Each row is a point on a landscape with many valleys, with its height.
From any point a ball rolls to the lowest of the 2 points nearest to it. It stops when none of these is lower. Distance is the straight distance between rows; heights are no part of it.
J540: [161 133 134 111 146 136 105 133 125 107 153 108 140 130 125 138 128 129
 117 148 107 160 149 133 158 107 142 103  87]  h=651
J789: [ 86 149  90  72 107 151 178 109  81 112 187 136 114 136  76 149 121 101
  95  91  97 103 125  90 133  96 106  65 100]  h=800
J143: [101 119 105 133  89  89 125 134 138 117 134 154 195  32 112 115 134 125
 108  87 106  98  89 135 132  65 153 107 171]  h=266
J844: [161 110 154 146 168 165 152 136 146  59 168 146 118 133 129 184 158 161
 146 179 129 130 123 150 157 128  96 123 105]  h=627
J164: [150 129 144  62 116 147 105 137  97 167  96 119 103 118  96 105 110 161
 131 166 155 151 195 124 103 133 130 157 113]  h=574
J771: [107 167 106 132 155  76  90 140 145 165 145  82 167  86 133  93 112 103
 142  82 127 107 104 130  98 140 144  81 169]  h=438
J361: [ 95 149 134  74 115 100 162 135 122 112 107 135  99  98 136 114 151 119
 143 116 162  36 170 157  86 130  99 129 116]  h=256
J227: [133 123  85 142 102 124 145 111  82 158 148  88 136 125 125  59 118 143
  94 114 116 138  99 103 146 142 142 150 192]  h=720
J124: [ 80 139 176  89 144 181 155  92 102 139 119 127 152  99 105 118 104 156
 164 103 130 180 130 106 125 124 128 133  61]  h=696
J211: [144 137 173 156 113 132 179 134 122 163 138  89  82 165 115 146 140 150
 113 134 120  71  95 160  87 137 143  98 149]  h=355
J986: [164 119  79 116 132 118 118 105 124 138 137 110  91 170 119 109 128 152
 132 195 143 159 153 112 120 170 117 167 169]  h=676
J536: [113 133  48 135 140  70  97 103 145 129 128 121 140 137 124 128  97 108
 136 156  95 162 115 100 142 126 134 128 168]  h=200
J360: [164 180 126 156 129  89  73 151 189 167 120 119 153 204 180 145  94 116
 124 140 127  92 120 167 110 138 150 156 177]  h=547
J253: [194 150 105 104 157 104 104 171 122 119 177 158 138 144 104 162 118 122
 113 172 111 138 115 147 157  99 142 111 127]  h=668
J984: [122  49 159 172 126 158 125  65 101  87 129 159 136 108 112 146 144  57
  99  34  96 130 109  84 180 148 124 102 100]  h=369
J43: [155 132 177 124  97  91 137 120 137 139  91 139  93 151 165  94 149 104
 160 139 145 149 113 120 125 124 146 165 113]  h=409
J236: [116 133  92  81 108 137 161  90 136  81 156 168 102 148 143 132 121  76
 119 114  99 159 132  58 156  85  99 103  87]  h=664
J203: [133 154 125 134 119 121  54 164 201 138 131 110 164 151 155 101  98  99
 148  92 135 158 133  96 112 145 141 131 108]  h=585
J6: [173  96 105 115 125 199 165 163 112  81 156 117 109 110 150 127 151 214
 150 143 160 126 157 164 172 131 101 153 129]  h=465
J423: [120 145 129 128 125 148 144 144 156 134 107 113 153 114 124 156 128 195
 161 170 107 148  94 146  77 123 149 160 159]  h=395
J803: [154 113 183 153 128 128 210 102  96  84 125 148  89 149 165 155 144 135
 133 120 130 124  89 172 184  92 142 158  98]  h=579
J150: [109 198 112 105 136 150  83 179 132 197 126  82 134 143 132 125  90 127
 111 143 114 145 163 116  61 132 139 106 163]  h=553
J624: [111 102 186 144 122 168 144 119 104  76  98 143 136  94 115 131 142 123
 162 100 139 104 160 153 198 141  79 144  85]  h=743
J431: [147 136 104 110 148 108 158 144 129 154 132 131  83 139 185 121 107 113
 116 111 135 147 119 122 108  99 145 116 123]  h=83
J632: [ 69 194 148 120 168 133 103 163 104 127 168 127 126  93  98  81 171  84
 147 152 120 156 124  91 114 134 101  63 105]  h=370
J918: [138 148  99 142 182  67  95 137 163 114 139 125 165 131 216 129 104 125
 119 108 140 139 133 174 153  88 162 132 141]  h=777
J130: [ 93 123 137 132  79  95 100 156 119  90 104 161 189  88  95 109 149  88
  99  84 118  93 107 131 160 120 140 132 126]  h=220
J643: [111 153 145 123 164 132 107 142 114 172 134 120 133  86 128 137 109 146
 128 151 131  88 172 173 124 101  97  67 139]  h=516
J157: [133  92 146 127  82 145  98 172 123 144  90 110  82 157 137 116 110 164
 122 144 166 128 198 148 109 148 131 145 125]  h=545
J613: [ 77 105 133 136  90 167 145  98 121 112 137 138 179 105  76 143 130 113
  77  70  94 112 104  81 110 138 128 121 108]  h=144
J38: [130 154  95  88  98 147 175  93 117 141 191  97  83 172 104 151 102 131
  99 128 103  90 136 120 114 107 102  59 131]  h=795
J22: [112 121 155 149  98 123  90 154 134 110  80 150 151  78 133 104 144 101
 139 133 109 128 145 133 164 109 119 116 109]  h=165
J530: [153 158 124 133 184 111 104 134 122 166 169 130 105 173  75 138 135  91
 130 201 121 152 116  96 109 169 100  94 137]  h=813
J68: [158 145 140 140 148 113  67 150 180 116 154  88 153 153 217 155 114 151
 111 132 131 133 168 170 132  84 152 102 131]  h=764
J659: [158 128 158 153 117 106 142 128 147 172  49 142  93 154 170 132 143 132
 193 174 114 157  82 142 125 120 152 159 131]  h=359
J181: [ 94 134  63 119 148 109 124 125 114  77 164 108 138 168 124 134 123 166
 124 165 145 158 145 133 137 162 122 167 141]  h=685
J212: [171 120  71 128 183 144 121 107 150 168 164 116  92 139 137 125 115 170
 133 210 133 187 145 102 113 148  97 113 189]  h=666
J668: [117  84 200 159  90 186 133 121  72 116 104 127  99 136 112 117 114 127
 115 113 148 134 197 136 187 129  92 137  98]  h=758
J798: [182 123 159 162  97 165 149 137 116 152 127 103  81 152  90 130 168 158
 133 198 102  92 105 133 112 167 115 113 175]  h=327
J73: [135  83 127  86 112 144 118  95 134 149 118 141 114 128  92 119  86 138
 111 109 165 146 188  83  99 151 109 167  98]  h=598
J885: [136 147 110 106 119 146 136 146 119 145 155 112 158  66  88  73 169 119
 105  97 152  51 144 115 101 167  97 149 140]  h=716
J136: [112 105  90 128 135  85 141  80 127 103 152 122 137  96 101 133 123 133
 113 149 100 148 108 102 126  96 137 120 149]  h=226
J990: [149 138 125 154 196 187 146 183 150  86 167 134 129 110 167 151 176 160
 113 146 134 113 127 148 134 155  95 120 107]  h=638
J828: [ 84 116 198 121 122 164 142  95  91  68 126 164 145  69  91 107 170  88
 143  92 132 115 149  96 159 133  83 120  83]  h=732
J591: [174 156 155  81 143 147 144 126 138 114 184 131  78 188 144 144 137 165
 206 177 155 147 131 135 125 122 101 102 105]  h=760
J783: [167  51 149 136 127 149 117  57 132 113 158 175 142  92  59 149 116  93
 113  62 109 141 108  65 148 127 140  94  96]  h=390
J133: [142 118 175 103 141 113 121 105  93 134 118 191 148 105  81 130 142  64
  68 137 107 178 122  76 125 102 153 141  86]  h=309
J569: [ 90 161 112 153 162  94 112 139 132 146 121 137 130 151 190 126 137  98
 130 200 117 211 124 124 129  88 114 127 141]  h=264
J424: [129 123 153 139 173 116 143 138 116 118 131  69  87 142 180 117 172 161
 141 141 160 153 138 163 106 158 155 121 117]  h=303
J661: [117 127 112 121 108 105 100 140  75 147 159  85 160  84  73  65 131 142
 118 112 138 137 106 119 129 135 155 117 171]  h=707
J533: [127 118 106 137  84 119 132 103  94  62 100 104 120 165 101 118 179  73
 129 125  81 112 132 105 189 174 125 145 102]  h=252
J452: [166 110  56  98  91 126 143 108 137 128 165 130 163  63  50 119 169 129
 125  92 159  26 147 134  95 132 101 138 127]  h=706
J812: [102  77 143 133 137 124 106  94 133 102  82 184 164 106  91 155 130  59
 117  54 112 102 122 106 149 156 124 117  88]  h=349
J696: [136 150 179 166 134  88 109 164 116 151 128 133 133 197 106 145 135 109
 117 183 136 163  84 157 129 131 155 136 142]  h=323
J412: [ 86 147  80 104 141  91  98 153  92 117 170  91 165 118  95 101 125 148
 129 131 164 120 138 147 120 164 133 132 159]  h=694
J721: [159 124  74 172 172 159 159 146 159  93 177 120  98 105 174 110 181 160
 126 162 130 131 100 111 136 153  93 120 173]  h=648
J251: [110  88 128 104  91 113  89  90 150 129 111  75 130 103  88 116 117 128
 135  94 132 123 176 102  86 133 143  85  98]  h=198
J462: [107 161 101 116 153 127 128 156 112 149 164 139 170 108 173 124  86 150
  76 122 150  93 161 167 130  84 110 145 168]  h=804
J991: [134 111 148 157 119  79 134 154 153 168  77 147 107 127 179 126 109 160
 118 137 154 122 110 169 101  87 170 159 189]  h=376
J899: [137 123  85  88  89 107 113 116 133 151  65 128 124 152  99 128  99 101
 167 125  83 150 120  93 137 140 156 140 106]  h=622
J448: [ 76  98 143 127 138 134 128 155  80 181  83 138 136  81 108 110  98 134
 109  73 164  98 155 163 133 147 122 102 129]  h=761
J657: [133 126 169 114 141 152 197 118  93 112 106 144 134  99 152 154 128 173
 133 130 120 102 116 190 169  89 134 151 106]  h=550
J702: [157 124 129 170 123 109 110 118 186 158 106 103  91 158 226 150 120 182
 212 162 120 157  94 150 104  82 162 117 182]  h=273
J754: [130 119 121 176 114 119 119  78 149 113 124 136 163 158 154 131 119  66
  88  64  75 120  84  85 166 139 147 130  97]  h=407
J687: [113 124 136 136 154 115 119 121 167 104  57 174 164 123 115 145 142  78
 140  78 136  87 118 138 137 193 122 171  82]  h=326
J912: [166 109 115 131  88 105 147  98 118  98  97 118  98 137  83 137 166 103
 132 149 101  62 132 134 146 163 125 152 134]  h=274
J595: [ 84  81 181 134  91 149 163  68  89  84 160 148 109  79  79  93 150 120
 160  83 152 121 124  80 142 138  80 110 124]  h=721
J436: [158 107 111  97  81 179 133 104 156 102 166 109 118 153 104 110 112 163
 126 112 150 157 155  82 135 143 110 149 104]  h=614
J808: [163 168 138 159 157 145  62 141 166 133 171  32 162 142 172 126 144 148
 131 156 105 153 146 144 113 136 146  88 139]  h=752
J531: [122 102 140 123 133 100 128 110 144  99 103  65  86 138 138 146 151 160
 149 121 164 110 164 165  90 154 149 116 103]  h=265
J745: [ 75 128 160 132 164 164 150  47  95 145 134 110 149 143 125 118 114 115
 152 103 119 206 108  82 156 145 121 113  67]  h=680
J23: [165 191 190 114 120 124 132 126 165 151 121 132 140 156 204  99 147 129
 175 150 146 120 114 140 104 117 135 178 124]  h=388
J904: [167 134 121 157 121 138 152 136 107 144  83 133 106 120 131 102 165 119
 132 181  84  85 114 136 152 163 104 148 161]  h=300
J317: [ 98 124 154 122 122  64  92  71 111 163 104 152 179 142  89 137  59 116
 137 141 130 152 122 147 153 110 150 140 134]  h=481
J66: [ 83 140 127 140 144 101 127 162 147 102 112 133 141 174 154 183 138 176
  98 178 159  83 137 200  81 142 132 176 172]  h=466
J204: [137 178 142  96 123 133 134 198 145 145 138 153 121 147 179 148 131 148
 111 139 138  84 133 168  80  97 129 124 151]  h=289
J765: [ 77  98 202 112  93 143 171  88 104  93 106 157 149  96  89 143 125 158
 136 129 132 161 127 121 120  97 132 157  89]  h=713
J572: [155 105  94 116 109 143 149 132 165 129 101 123 150  68 133 140 122 163
 133  94 109 104 118 137 114  95 155 136 124]  h=445
J282: [ 88 105 111  96 122 188 125 122  83 102 133 174 187  84  62 151 167  70
  73  27 112  88 128  93 125 159 129 129  77]  h=172
J114: [100 100 130 107  97 139 141 161  61 130 107 120 111  81 112  81 140 147
 121  87 175 101 174 153 135 141 122 136 127]  h=747
J738: [114 137 142 219 172 125 149 122 182 110 125 139 112 200 161 167 143 138
 170 145 148 147  41 138 126 172 128 161 122]  h=714
J671: [146  89 131 170 130 136 107  75 131  93 145 145 135 128 147 100 151  44
  97  76  88 160 107  52 180 140 126 101  94]  h=387
J118: [153 121 166 155 131 105 109 147 169 177  96 133 115 137 209 156  92 161
 149 143 133 154 126 177 120  52 157 111 159]  h=324
J665: [138 114 147 167 122 164 144 146  68 163 132  94 101 155 148 124 101 154
  77 144 117 131 154 168 169 112 127 115 142]  h=781
J152: [ 90 150 153 116  85 101 119 188 128 106  86 121  88 113 154 110 174 110
 151 139 131  71 155 157 107 118 125  79 125]  h=209
J228: [131 159 118 120 149  78 127 155 109 167  84 132 144 125 183 122 129 150
 113 177 131 111 128 192 109 103 159 177 211]  h=421
J264: [146 114 114 136 137 123  88 140 176 146 130 123 146 103 102 102 117 114
 143 114 129 159 105  86 104 152 148 138 123]  h=603
J240: [166 105 176 110 125 127 152 106 123 152  82 197 115  97 123 120 133  63
  94  84 114 123 113  84 121 114 147 151  86]  h=261
J343: [159 154 176 132 101 158 116  93  91 117 119 120 136 205 131 118 140  89
 132 171 107 164 154 123 202 137 111 174  75]  h=759
J255: [123 122 160 117 106 126 180  89 138 132 139 134 131 138 115 112 123 125
 115  57 147 119  73  92  77 146 165 167 108]  h=286
J748: [ 94  99 120 135 105 195 128 188 123 125 110  98 112 146 135 144 104 179
 116 108 157 119 175 155 120 157 111 124 109]  h=525
J326: [157 105 103 130 113 136 152  90 127  84 127 152  90 159 164 128 143  87
  84 165  85 193 143  82 181  93 116 137 101]  h=675
J53: [126 139  85  98  81  95  70 175 150 132 103 115 149 165 115 164  89 134
 130 136 114 117 154 164 128 106 162 110 132]  h=595
J28: [104  71 115 138  79 134 113  93  91  46 112 126 115 116  64 140 156  76
 118 130  80 143 167  92 182 129 107  99 102]  h=234
J831: [108 104  95 162 157  61  99 115 188 138 117 134 104 128 179 109  98 120
 145 121 174 188 124  99  85 120 145 146 148]  h=187
J403: [ 59 167 162 139 146 114  87 124 119 160 129 127 153 121  96  82 125  85
 154 122 138 139 127  95 112 155 102  95 121]  h=396
J145: [163 151 165  98 152 143 146 125 102 161 134 150 115 117 159  93 108  93
 101  87 134 132 141 103 141 108 136 132  84]  h=177
J949: [ 92 124 151 141 137 131  94 108  80 192  54 149 131  81 114  78 132  92
 149 173 105 189 138  93 144 116 124 125 127]  h=662
J461: [112 109  83 141 155 101 122 165 167  72 134 156 132 116 135 197 148 163
 128 165 158  61 142 185 112 121 108 133 158]  h=479
J319: [123 129  99 147 146 103 128 135 123 135 127 137 144 153 130 118 129  67
  82  71 120 121  89 104 134 169 155 143 124]  h=427
J697: [116 109  91 141  81 105  95 127 128 141 131 111 178 127 123 102  99 103
  86  26 131  86 108 119 137 143 168 136 143]  h=451
J580: [124  92 160 129 105  75 113  73 119 143 115 185 151 155  76 145  82  89
 144  92 121 158  74  96 151 108 167 121 107]  h=450
J303: [113  98 136 109  91 138 157 123 124 143  75 140 170  64 125 131  94 167
 129  60 118 129  99 158 141  71 184 136 119]  h=477
J142: [149 121  78 147 183 162 136 125 146 150 154 107 125  91 154 126 123 177
 139 175 121 129 137 138 135 146  92 113 176]  h=657
J870: [147  79  94  87 115 182 160 137 109  86 124 190 135  67  72 137 170  92
  92  57 125 109 131  77 129 143 123 152  85]  h=201
J845: [133 146 123 136 152 102 105 156 132 153 131 153  98 165 145  95 149  65
 135 164 140 207 103  75 127 130 125 124 107]  h=305
J117: [150  96 133 178 153 151 159 101  86 129 131 126 108 158 137 149 119 103
  49 136  94 139 136 132 182 130 125 137 119]  h=792
J705: [111 171 127 107 150 110  89 187 125 134  90 109 173 160 187 159 157 170
 109 162 132  73 154 226 101 134 155 159 193]  h=448
J633: [118 125 159 124 146  98 128 100 114 135 127 151 149  71 116 124 137  94
  72 153  94 154 127 108 123  76 145 107 124]  h=267
J214: [154 126 126 157 181  94 129 108 131 132 136 160 105 155  80 159 137  81
 111 196 110  99 112 124 134 172  87 124 137]  h=808
J952: [157 111  83 102 102 110 106 169 139 125 106 148 108 176 105 186 113 124
  91 161 117  91 173 151 111 131 138 146 127]  h=583
J998: [176 152 136 150 148 108 121 102 153 205  64 114 106 180 209 152 123 160
 214 186 105 155  95 165  98  97 159 158 188]  h=311
J931: [ 95 161 129 137 158 130 163 157 145 124 103 110 140  96 194 150 149 180
 159 141 116 117  99 184  97 100 144 114 164]  h=368
J549: [163  88  62 121  98 126 165 100 133 132 164 159 109  97  63 161 137 139
  90 125 158  31 145 137 113 115  79 138 152]  h=697
J445: [134 104 156  78 141 126  84 143  86 128 116 181 150  89  30 144 135  69
  89  81 128 146 140 100 134 120 165 100  72]  h=350
J102: [119 106 162 147 119 199 124 138  77 155 121 118  93 141 135 133  97 152
 105 167 127 111 211 151 165 126  75 102 130]  h=770
J377: [150  86 104 100  88 185 159 153 139  88 126 103  92 112 123 142 172 226
 166 163 153 112 148 150 104 132 126 147 140]  h=484
J801: [114 147 123 129 133  92 102 115 114 168 107  90 199  79 127  79 130  93
 109  47 108  99  96 132 129 138 185 117 146]  h=463
J487: [ 80 140 111 154 176 158 110 179 116 116 164 128 138 130 157 165 110 163
 114 160 136 101 172 177 144 122  74  81 150]  h=498
J957: [128 132 175 114 128 130 151 142 107 161  72 146 173  74 143 137 102 171
 141 136 117 134 102 192 161  79 164 138 135]  h=517
J654: [122 119 118 164 135 128 158 127 162  93 119 132 115 180 105 172 141 132
 134 132 120 130  72 122 122 173 140 164 100]  h=704
J362: [113  79 153 143  83 134 101 123 157  71  78 158 119 105  96 151 140  95
 148 138 102 143 168 105 157 121 102 118  80]  h=210
J27: [ 83  77 117 132  77 132 106  74 116 124 126 115 155 103  76 113 120 110
 123  85 117 104 137  95 126 155 120 102 124]  h=169
J587: [159 135 154  84 142 136 180  71  96 152 173 109  81 144  96 146 107 148
 120 145 139  89 161 137 116 120 108  93 104]  h=786
J836: [ 73 163 132 124 145 142 140 158 125 123 138 160  96 128 123  93 173  78
 161 163 138 210 105  63 106 133  92 111  92]  h=338
J730: [117 165 171 135 103 102 115 172  98 137 100 108 128 129 110 105 151 108
 157 116 121  76 116 174 147 149 133  94 129]  h=233
J356: [152 127 188 100 108 135 124  94 102 114 100 133 135 149  91 118 141  98
 137 126 130 135 164 119 151 151 122 176  71]  h=746
J718: [142 153 103 115 138 125 136 157 107 130 155 161 187 117  82 162 111 134
  93 152  99 144  81 143 152  95 154 148 146]  h=682
J425: [119 159 144 106 106 133  92 140 118 186  67 153 131 145 111 115  99  82
 154 152  93 187 129  97 143 100 140 116  97]  h=640
J151: [111 138 147  91 161 110 144 132 152 101 102 139 126  88 117 127 161 105
 156  81 167  58 145 147 105 176 112 134  77]  h=292
J813: [147  90 154 119  69 164 137  60 132  98 150 131 138 113 113  99 120 124
 109  95 117 152 138  68 149 103 125 146  97]  h=631
J881: [148 150 176 169 136 108 113 165 136 163 113 111 128 155 104 138 148  91
 122 128 105 128  72 141 129 144 161  87 119]  h=284
J479: [ 43 167 110 141 169 104  93 142 117 161 148 123 187 102 126  94  94 100
 120  80 136 155 105 110 115 142 126  93 153]  h=418
J973: [121 132  98 171 155  75  88 101 215 135  98 104 112 146 205 140 101 151
 193 130 150 161 120 144  96 111 153 139 168]  h=232
J735: [143 151 119 182 181 126 143 121 209 122 148 112 111 183 189 174 128 162
 157 125 144 111  75 146  95 151 144 147 137]  h=724
J684: [114 149 112 137 194 104 171 151 118 125 132  85  81 117 188 124 187 172
 185 157 145 127  94 161  82 152 142 112 165]  h=339
J960: [123 143 175 113  85 174 140 166  78 131 134 144 138  84  77  89 153 131
 102 107 160  62 165 138 127 148 100 144 124]  h=731
J10: [102 118 168 150  94 172 146 125  71 132 108  84  90  98 104  80 160 150
 146 168 102 123 145 126 154 129  95  79 139]  h=693
J368: [108 127 103 141 149  83 146 127 141 103 143 160 140  98 201 120 102 133
 113  88 159  98 130 162 154  84 127 143 146]  h=791
J190: [155 130 128 138 134 126 117 124 168 115 186 140  93 178 178 133  98 166
 173 144 174 125 134 138 134 122  97 123 139]  h=745
J641: [133 128 101 101  92 141 109 163 127  77 149  96  82 147 112 135 151 120
 124 135 110 137 164 110 140 121 123  84 101]  h=637
J417: [ 98 199 138 123 143  84 101 136 157 168 112 130 155 210 185 148  97 130
 154 159 147 128 123 176  92 131 129 160 165]  h=530
J414: [108 153 145 148 159  85 100 129 157 145 135 111 181 130 119  94 129 124
 151 115 164 185  77 111  95 159 165 174 144]  h=625
J539: [121 116  75 139 133  90 126 127 179 114 142  98 103 124 189 119 120 130
 106  99 126 157 127  99  85 104 164 118 144]  h=140
J568: [135  92 170 144 132 149 133 154 112 122 146 166 108 117  74 132 121 158
 135 181 170 142 139 128 126 143  81 135 142]  h=487
J84: [109 212 116 129 154 131  98 209 117 150 140 148 171 107 209  82 136 112
 121 158 129 170 122 134 133  93 119 149 177]  h=831
J942: [101 178 137 127 141 161  80 185 122 215  86 113 123 128 132 135  99 139
 149 166 104 128 159 152 102 125 114  75 160]  h=537
J494: [145 180  91 141 179 174  94 157 136 180 166  44 138 142 169 128 105 146
 139 106 105 136 130 144 120 157 132  73 152]  h=744
J129: [120 184  99 110 152 143  79 124 172 150 147  54 149 163 159 114  97 118
 127 118 123 175 166  91  77 153 137 120 114]  h=568
J405: [ 92 123 139 144 106 140 106 135  75 156  64 115 105  96 100  70 157 105
 162 178 105 140 149 108 146 163  98 113 144]  h=679
J393: [162 137 169 165 180 136 153  82 118 150 147 163 124 150 115 149 126  57
  69 152 100 110 127 105 146 145  90 126 102]  h=801
J636: [139 186 178 104  91 157 134 178 168 112 136 163 158 144 188 130 143 162
 151 153 131 103 122 163 105  91 120 174 140]  h=332
J196: [159  87 178 158 152 121 169  99 127  62 177 145  96 150 124 169 136 175
 131 140 176 148 114 160 157 105 129 158 112]  h=610
J58: [ 85 156  92 160 148  88  86 135 159 131 109 135 161 116 183 114 112  93
 166 145  88 177 108 110 163 106 118  98 149]  h=229
J819: [150 124  72  94 135 130 175 120 142 119 123 122 115 107 133 157 124 198
 164 140 122 128  94 145 107 111 160 161 141]  h=419
J31: [110 102 153  85  66 134 142 133  85 112  84 151 138 118  66 119 129 131
 138  96 132 138 134 116 133 130 152 169  97]  h=729
J301: [108  85  89 121 109 119 113  74 176  93 141  54 117 106 113 132 121 183
 162 113 155 129 164 124  86 143 133 113 117]  h=230
J722: [146 173 176  92 118 120 141 166 126 150 134 154 156 126 143 116 118 117
  93  89 151 105 125 157 122 100 156 149 115]  h=270
J162: [154  58 122 135  97 112 129  72 137 130 159 172 114 132  83 139  89 108
 122  56 126 155  65  64 130 109 169 116 112]  h=417
J763: [ 93 133  83 150 159 134 131 169 156  92 185 122 118 147 148 188 148 171
 129 160 139  73 129 175  96 128  86  75 162]  h=488
J74: [139  79 117 134 104 178 138 163 158 132 113  97  94 134 115 163 113 221
 165 114 161 124 129 159  88 152 142 132 117]  h=505
J975: [127 106 120  90 124 153 193 115 131 121 143 153 113  72 103 114 163 118
  93  56 145  88 103  83  71 140 128 139  94]  h=237
J726: [180 171  40 115 144 142 128 133 125 163 167  43 138 137 164 122 112 155
 134 129  89 135 112 140 137 130 151 107 200]  h=736
J284: [179 116 174  89 138 114 143 102 118 100 176 120  73 146  90 150 142 150
 177 147 175 110 148 145 125 124 114  95  92]  h=773
J95: [164  94  72 107 124 103 159 110 105 103 157 163  71 132  84 151 144  87
  65 145 141  72 179 119 130 129  84 136 152]  h=690
J737: [ 87 162 150 128 127  94 105 108 126 190  88 131 177 183 130 120  69 128
 149 148 142 164 125 151 122 137 143 185 147]  h=507
J602: [132 137  96  97 152 118 173 140 102 119 123 147 128 163  84 181 121 125
 113 135 111 139  83 137 125 142 159 158 101]  h=695
J113: [141 128 155 117  98 159 151  70 140 105 156 167 124 112 162  91 122  98
 145 104 103 165 119  60 173  75  97 117  81]  h=649
J638: [183 136 113 125 123 108 113 138 160 145 105 127 133 196 134 163  97 129
 119 125 128  89 128 159 120 157 157 186 119]  h=567
J139: [144 150  45 156 143 110 155 119 121 150 176  68 133 131 127 117 137 134
  82 123  99  98  84 125 120 152 143 120 200]  h=730
J860: [115 112 138 152 157 155 134  94 124 100 129 101 128 133 129 118 149 123
 130 143 116 193 129 100 160 152 119 132  88]  h=667
J482: [142 145  88  76 103  99  75 135 157 159  86  95 146 137 116 141  86 137
 173 141 103 174 148 123 103 114 181 125 131]  h=609
J195: [135 109 103 134 164 153 134 181 131 114 141 190 138 111  92 140 118 152
 147 147 170 151 109 123 143 166  88 165 133]  h=467
J147: [142 112 152 132  90 123 175 105 119 162 119 113  97 126 126 120 117 123
 101  77 130  74 108 133  98 119 154 118 127]  h=333
J193: [159 121  65 113 137 158 162 152 145  98 167 155 133 111 136 144 113 197
 156 127 160 115 106 151 141 123 109 166 149]  h=442
J642: [117  98 174 149  97 155 139 103  88 114 164 101 116  63  78  76 144 157
 162 112 147 100 140 126 160 133  91  76 132]  h=709
J620: [122 192 117 130 129 136 120 195 114 148 172 172 167 125 180  91  96 108
  76 119 129 113 122 134 160  85 105 136 167]  h=816
J216: [139 110 101 110  44 169 135 141 133  58 155  94  81 194  94 125 137 152
 150 123 130 151 150 101 153 145 117 117 105]  h=626
J689: [136 158 104 155 160 128 146 100 202 117 182 116 106 159 194 138 122 161
 144 157 140 136 110 113  76 125 108 143 165]  h=733
J916: [125 106  69 120 131 126 156 108 115  79 158 150  85 137 135 132 139 100
  45 169 114 148 171  85 143 112  87 129 147]  h=683

For each start below, name the point where the ball stops.
J960: J436
J203: J431
J801: J536
J918: J613
J448: J431
J721: J613
J73: J613
J568: J613
